Each row is a point on a tangle of strands that fork and nearly touch. The rows are in no order.
(in the rows, 128 means zero)
Points whose rows are less than 115 apart are linked; no others are. Some points are linked to none.
<134>: [140 126 162  95 115 178 173 124 172 200 145 136  99 118 182 126 102 112
 165 132  81  85 129 182 155  97 122 150 110 157 170 104 219 136 189 134
 137 126]
<609>: [163 143 137 130 118 121 127 111 138 142  97  81 122 139 127 157 123 130
 130 119 140 127 117 103 127 131 144  98 165 164 162  93 143 143 110 152
 101 141]
<591>: [ 98 110 144 137 144 116 129 147 108 102 161 204  75 144 146 127 122 161
 153 123  75  82 167 122 161 141  99 158 106 103 126 177 168 121 157 142
 157 156]
<703>: [135 135 109 140 123  67 126 116 134  91 105 151  87 180 133 156 121 163
 142 131  84 114 118  73 129 149 128 108 144 154 121 132 155 126 109 160
 128 147]
<518>: [164 142  74 130 115  59 118 126 151  87 142 153  61 146 149 166 143 116
 132 144  84  90 123 107 126 189 149 121 119 169 133 106 147 126 147 138
 129  91]
<443>: [ 93  86 123 159 142 153  98 140 119 140  98 183 107 164 142 179 111 181
 177 143  98  96 148 105 171 167 118 139 161 169 144 163 166 146 130 160
  98 169]
<163>: [164 173  77 146 124  45 106 104 147  69 120 116 129 130 104 128 151 120
  87 125 134 162  90 102  85 167 162 102 132 125 106 112  91 116 103 125
 144  79]
<5>: [130  93 103 167 128 123  92 120 145 131  80 146 105 174 159 200 125 147
 167 153 110  99 123  94 152 168 168  96 170 202 135 113 154 151 123 156
  76 127]
<13>: [122 141  82 138 132  98 108 109 141  94 127  88 189  95 113 107 144 103
  93 148 182 191  91 133  67 125 158 126 138 113  89 118  59 134  97  83
 142  95]
<304>: [157 125 166  96 107 200 154 127 128 219 119  66 173 122 131 114  98 101
 124 125 166 123 115 176 132  94 129 106 139 136 176 102 122 131 134 112
 114 127]
<96>: [133 178 174 110 125 100 178 115  97 103 138  81 144 122  84  59 142 119
  90 101 145 179 122 110  98  67 105 104 106  87  94 106 102 106  93 122
 156 130]
<603>: [ 81  88 118 179 150 172  82 134 109 141  83 165 152 154 119 188 115 183
 165 143 133 112 139 124 151 173 125 154 157 157 128 175 124 146 115 157
  84 173]
<261>: [130 158 168  97 128 138 162 123 100 141 129  68 165 120  89  56 134 106
  94 112 169 170 115 132 100  60 101 112 113  92 107 111  93 112  88 108
 144 130]
<42>: [ 90 165 143 142 144  79 152 101  99  55 129 129 144 139  85  77 153 174
  92  88 127 204  93  67  92  93 137 104 127  97  68 145  93 115  74 134
 152 139]
<730>: [119 102 138  93 116 205 136 169 119 183 142 112 171  97 117  92 117  93
 116 143 173 132 141 196 133  90  96 149 103  82 139 144  92 104 150  86
 141 105]
<252>: [ 91 107  89 147 155 122  93 109 115  93 123 111 197 103 104 101 143 146
 106 138 183 183  90 121  80 128 153 149 142 108  89 157  61 147  85  83
 137 128]
<671>: [ 96 157 135 140 141  97 148 120 102  63 157 153 130 123  97  83 147 148
 100 105 113 176 128  97 108 104 125 114 106  81  77 154  96 107 104 126
 163 123]
<711>: [142 109 151 101 111 187 163 133 144 205 141 114 131 116 165 117  94 110
 148 138 122 100 141 178 152  99 115 130 121 135 179 118 168 135 170 118
 131 121]
<435>: [163 122 161 124 125 126 125 101 162 159  70 102  92 161 142 166 125 148
 149 105 109 106 109  82 157 141 151 108 175 219 157  73 201 153 128 169
  85 152]
<240>: [113 112 111 123 136 115 127 140 141 110 152 191  67 147 171 147 122 140
 161 146  72  74 155 121 168 151 113 140 123 132 138 156 186 131 160 140
 141 147]
<444>: [112 144 118 138 131  95 133 132 114  78 164 174 106 128 126 105 137 131
 117 128  94 137 145 111 126 124 119 123 105  82  98 155 111 110 127 128
 163 115]
<805>: [113  64 136 132 139 247  90 130 120 197 120 116 175 118 141 163 111 135
 154 146 169 100 138 177 169 136 135 143 138 145 160 155 109 139 140 128
  90 149]
<260>: [ 90 141 126 147 143 112 137 143  95  64 190 210  94 112 118 106 148 141
 110 120  91 132 160 127 128 141 108 145  76  69  76 175  99 102 151 122
 182 108]
<25>: [193 188  92 126 111  61 111 122 151  87 123  85 131 118  86 113 151 106
  85 105 140 172  99  89  83 152 150 100 146 131 133  82 107 119  99 127
 125  81]
<216>: [127 110 145 117 135 141 140 116 167 152 108 148  81 155 179 165 114 145
 171 131  81  79 129 121 179 132 131 126 150 188 148 111 212 146 152 157
 112 157]
<779>: [105  91  81 141 132 173  89 159 127 132 163 174 152  84 146 154 134 100
 133 173 143 113 162 187 129 160 120 176 101  90 116 166  79 123 166  94
 131 101]
<719>: [119  98 100 162 135 167  84 116 133 142  83 100 186 139 128 172 129 139
 143 144 172 146 103 123 124 125 166 116 171 159 133 132  93 158  85 141
  68 147]
<11>: [ 80 139 117 156 151  83 121 102  98  60 116 136 162 131  87  80 150 178
  91  98 152 204  83  81  85 114 150 119 137 107  69 164  83 134  78 113
 149 137]
<198>: [193 149 145 103 112 106 131 117 168 146 109  92  87 133 132 139 137 128
 126  88 107 110 101  85 151 137 148 111 164 194 169  58 209 153 125 148
  95 136]
<179>: [ 89 113 159 136 149 128 139 153  95 100 182 209  79 125 140 123 124 149
 144 121  83  83 180 143 155 139  93 166  78  79 112 188 144 111 174 135
 169 141]
<740>: [158 177 118 123 116  44 147 115 128  74 148 133  90 126 113 101 143 109
  97 118 102 147 132  98 100 144 130 108 102 102 105 109 119  96 129 133
 167  92]
<781>: [133 150 154 102 117  74 181 139 126 100 176 154  78 123 142  90 121 116
 122 116  78 115 163 121 135 100  99 122  79  82 105 118 161 108 160 123
 178 118]
<607>: [115 176 176 121 134  89 176 102  95  83 130  91 145 138  78  68 145 153
  95  88 136 194 106  82  97  66 120 100 122  95  84 116 103 113  73 139
 147 152]
<19>: [ 56 108 179 133 169 163 128 125  69 124 123 137 159 137  97 112 133 170
 124 111 159 132 134 138 120 114 104 168  98  96 105 189  90 114 111 144
 134 175]
<405>: [101  94 139 125 138 135 128 132 149 141 104 178  80 172 164 162 107 175
 179 132  72  87 138 102 185 145 112 135 157 181 138 143 213 143 142 161
 111 175]
<712>: [152 182 165 109 115  68 177 118 112  91 151 108 105 121  98  79 140 116
  98  96 113 158 143 102 107  93 108 104  98  87 100  96 130  99 122 130
 169 116]
<502>: [141  98 119 143 120 168 108 123 144 162 118 108 128 128 169 170 117 103
 152 148 137 103 138 145 148 137 153 104 151 169 161 111 129 150 144 137
  92 121]
<64>: [199 183 179  84  98  96 181 135 121 165 133  71 131 108  87  69 126  97
  97  79 139 150 120 128 112  88 105 115 124 110 154  59 165 122 126 108
 148 122]
<551>: [120  90  87 128 113 185 105 155 139 155 155 133 163  87 156 152 126  81
 135 169 152 118 156 184 135 137 130 145 120 113 139 136  81 130 155  97
 108  99]
<605>: [190 181 178  92 110  70 170 122 131 136 129  80 106 124  94  85 126 122
 105  77 118 143 121  99 119  96 112 114 122 112 146  65 181 130 111 129
 149 146]
<93>: [142 127  90 135 119  66 124 119 144  92 112 165  65 186 152 175 130 154
 153 140  76  90 117  79 141 173 141 116 139 185 123 123 171 129 126 157
 119 126]
<549>: [155 163 110 123 112 115 121 121 139 121 117  63 170 101 103 119 140  85
  91 131 179 174 103 136  76 122 144 120 140 122 128  89  68 129 100 104
 120  96]
<371>: [ 90  98 121 148 145 183  88 120 108 154  71 100 197 148 100 149 119 174
 143 123 177 158 100 113 127 124 131 138 172 155 135 159 102 150  73 146
  72 181]
<806>: [135 101 151 102 121 211 145 135 128 210 134 103 154 121 145 116  97 121
 145 135 146 109 138 179 157  99 119 123 130 131 174 131 136 134 149 118
 122 136]
<283>: [167 103 111 163 116 144  88 120 150 151 105  99 129 122 157 177 133  83
 140 141 156 112 125 134 128 159 184 101 153 182 159  86 119 150 136 138
  73 102]
<171>: [ 84 106 115 139 155 160  93 117 103 130  90  98 192 132  97 123 131 162
 126 127 183 163  96 116 107 120 133 151 155 121 121 162  83 146  75 127
  98 167]
<341>: [ 58  99 136 166 159 165  87 123  93 143  69 144 180 155 105 165 114 191
 150 131 158 132 120 120 125 156 122 166 148 151 119 188 104 142  93 156
  85 193]
<218>: [126 103 109 141 129 158 110 135 133 140 125 134 122 131 157 167 120 123
 152 153 125 108 141 136 152 139 136 118 149 145 153 137 127 143 133 137
 106 134]
<52>: [151 153 134 104 117  82 155 134 144 122 148 126  81 124 143 117 123 105
 125 127 100 107 148 124 127 127 114 122 112 117 141 106 154 117 154 126
 156 118]
<149>: [ 99 101 135 105 140 207 110 148 113 170 134 113 179 101 109 109 126 117
 123 144 186 131 133 177 127 111 105 161 108  91 134 158  80 120 123  98
 126 135]
<650>: [172 175 171  91 102 121 175 131 112 161 125  58 154 111  86  68 130  81
  90 106 167 162 120 147  97  77 102 115 120 101 137  79 112 111 117 103
 144 113]
<303>: [102  86 153 109 144 238 106 141 112 197 123 109 181 113 116 130 113 134
 140 139 186 109 131 185 149 122 113 156 116 110 153 168  98 118 133 116
 114 156]
<496>: [145  95 100 175 123 151  75 114 147 145  88  96 172 134 147 189 134 104
 145 151 174 128 112 129 120 146 194 102 166 175 139 103  97 155 107 139
  64 116]
<266>: [161 158  81 132 115  44 124 119 139  73 148 157  78 145 130 135 138 118
 113 139  89 117 124 102 111 173 139 111 110 128 113 118 124 108 134 134
 157  92]
<166>: [137 115 166 107 131 163 159 111 179 184 123 140  93 136 182 144 105 136
 172 129  75  79 124 157 171 106 127 144 132 176 161 108 228 145 166 152
 128 152]
<360>: [159 152 149  90  96 142 171 151 120 173 122  67 164 100 106  84 125  65
  92 124 177 153 125 175 101  87  99 120 121  99 140  85  96 103 138  93
 140  93]
<102>: [134 134 124 102 126 105 153 134 162 129 150 155  64 129 177 139 119 110
 151 142  78  80 148 135 154 133 116 136 113 140 146 122 194 130 171 132
 144 125]
<794>: [120 133 149 106 114  98 188 165 118 102 198 178  80 104 149  83 125 110
 129 120  76 112 180 147 144  95  86 138  64  67 102 137 154 102 188 108
 188  96]
<40>: [181 181 112 128 112  90 117 119 142 108 114  61 150 104  87 112 149  99
  89 111 163 178  97 111  79 133 148 111 149 130 138  78  91 131  93 121
 117  96]
<507>: [113 122 131 143 126  90 122 126 125 114  90 158 107 188 126 145 107 183
 152 122  84 126 131  63 144 139 113 113 158 158 122 146 169 133  95 169
 109 181]
<619>: [ 83 131 171 131 151 137 160 154  81  91 196 197  97 112 121 110 134 153
 129 111  93 110 180 151 144 122  85 162  61  64  89 181 115 103 170 129
 180 128]
<776>: [135 151  64 157 128  64 100 114 148  71 134 142 141 130 124 140 145 122
 100 147 125 147 105 122  96 161 160 109 127 115  95 139  84 124 113 115
 147  87]
<600>: [146 131 105 106 112 115 145 148 176 140 154 144  62 105 182 155 133  73
 141 145  85  71 145 161 145 159 132 137 107 166 156 104 185 127 207 121
 123  87]
<107>: [ 86 129 101 153 152 105 101 110 109  80 122 140 167 119 101  98 147 153
 105 122 152 181  98 111  94 125 145 136 138 100  84 163  79 134  91 109
 146 128]
<120>: [146 124 145  86  97 174 174 166 121 187 136  86 169 103 124  82 121  67
 104 136 172 142 131 199 119  76  95 131 111  82 140 105  98  95 155  85
 154  84]
<558>: [146 107 134 143 130 124 111 105 156 145  73 130  84 169 158 185 127 143
 162 130 103  95 117  84 158 159 164 107 170 223 146  87 186 151 137 167
  77 136]
<388>: [191 167 154  96 111  78 149 121 153 129 119  86  91 130 113 118 131 126
 117  89 112 125 113  86 129 126 129 114 147 151 163  70 191 138 114 140
 128 144]
<548>: [113 106 110 138 141 152 110 144 120 132 144 160 116 127 147 145 120 132
 146 148 115 104 155 141 152 141 114 139 131 110 144 162 129 135 138 134
 126 141]
<455>: [ 95  98  79 154 147 155  77 141 120 114 153 170 169  90 127 156 142 123
 130 169 149 123 142 169 112 162 138 178 113  98 102 174  71 134 140  92
 133 116]
<21>: [125  73 105 132 116 220  94 146 136 180 143 130 159  96 160 163 116  98
 148 159 161 103 153 186 157 138 138 139 126 131 155 142  96 138 158 107
  93 112]
<124>: [ 82 118  92 170 157 125  82 130 106  84 143 191 143 117 118 135 145 147
 118 144 128 127 131 142 114 164 131 165 112  91  88 186  86 125 129 117
 152 126]

Follow the links from the first point to the second, and from the first to the third. Name the last point that the two ways share.
<107>; <650>; <102> | <42>
<266>; <21>; <619> | <96>
<650>; <93>; <252> | <96>
<5>; <120>; <607> | <650>
<198>; <21>; <260> | <650>

A fork is a point with three links, a tip a point with one. Leave the first point through the second and follow the links. Name the first fork or tip that comes.
<216>; <405> | <371>
<303>; <149> | <650>
<40>; <549> | <42>
<650>; <360> | <124>
<266>; <518> | <507>
<443>; <405> | <304>
<42>; <671> | <102>
<496>; <283> | <548>
<388>; <198> | <5>
<507>; <703> | <96>

A fork is a point with three links. Follow the links from the first point to the second and name the forks in between, in order.
<283>; <166> | <371>
<558>; <805> | <650>
<607>; <558> | <96> <650>
<163>; <712> | <42> <96>
<600>; <179> | <102>
<11>; <21> | <42> <96> <650>
<40>; <96> | <42>

Name the points in between on the shortest way along the links from the first point to the second, in order.
<163>; <712> | <25> <40> <549> <13> <252> <107> <11> <42> <607> <96>
<52>; <607> | <102> <240> <591> <179> <619> <260> <444> <671> <42>
<806>; <405> | <711> <134> <166> <216>
<304>; <496> | <806> <711> <134> <166> <216> <405> <443> <603> <341> <371> <719>
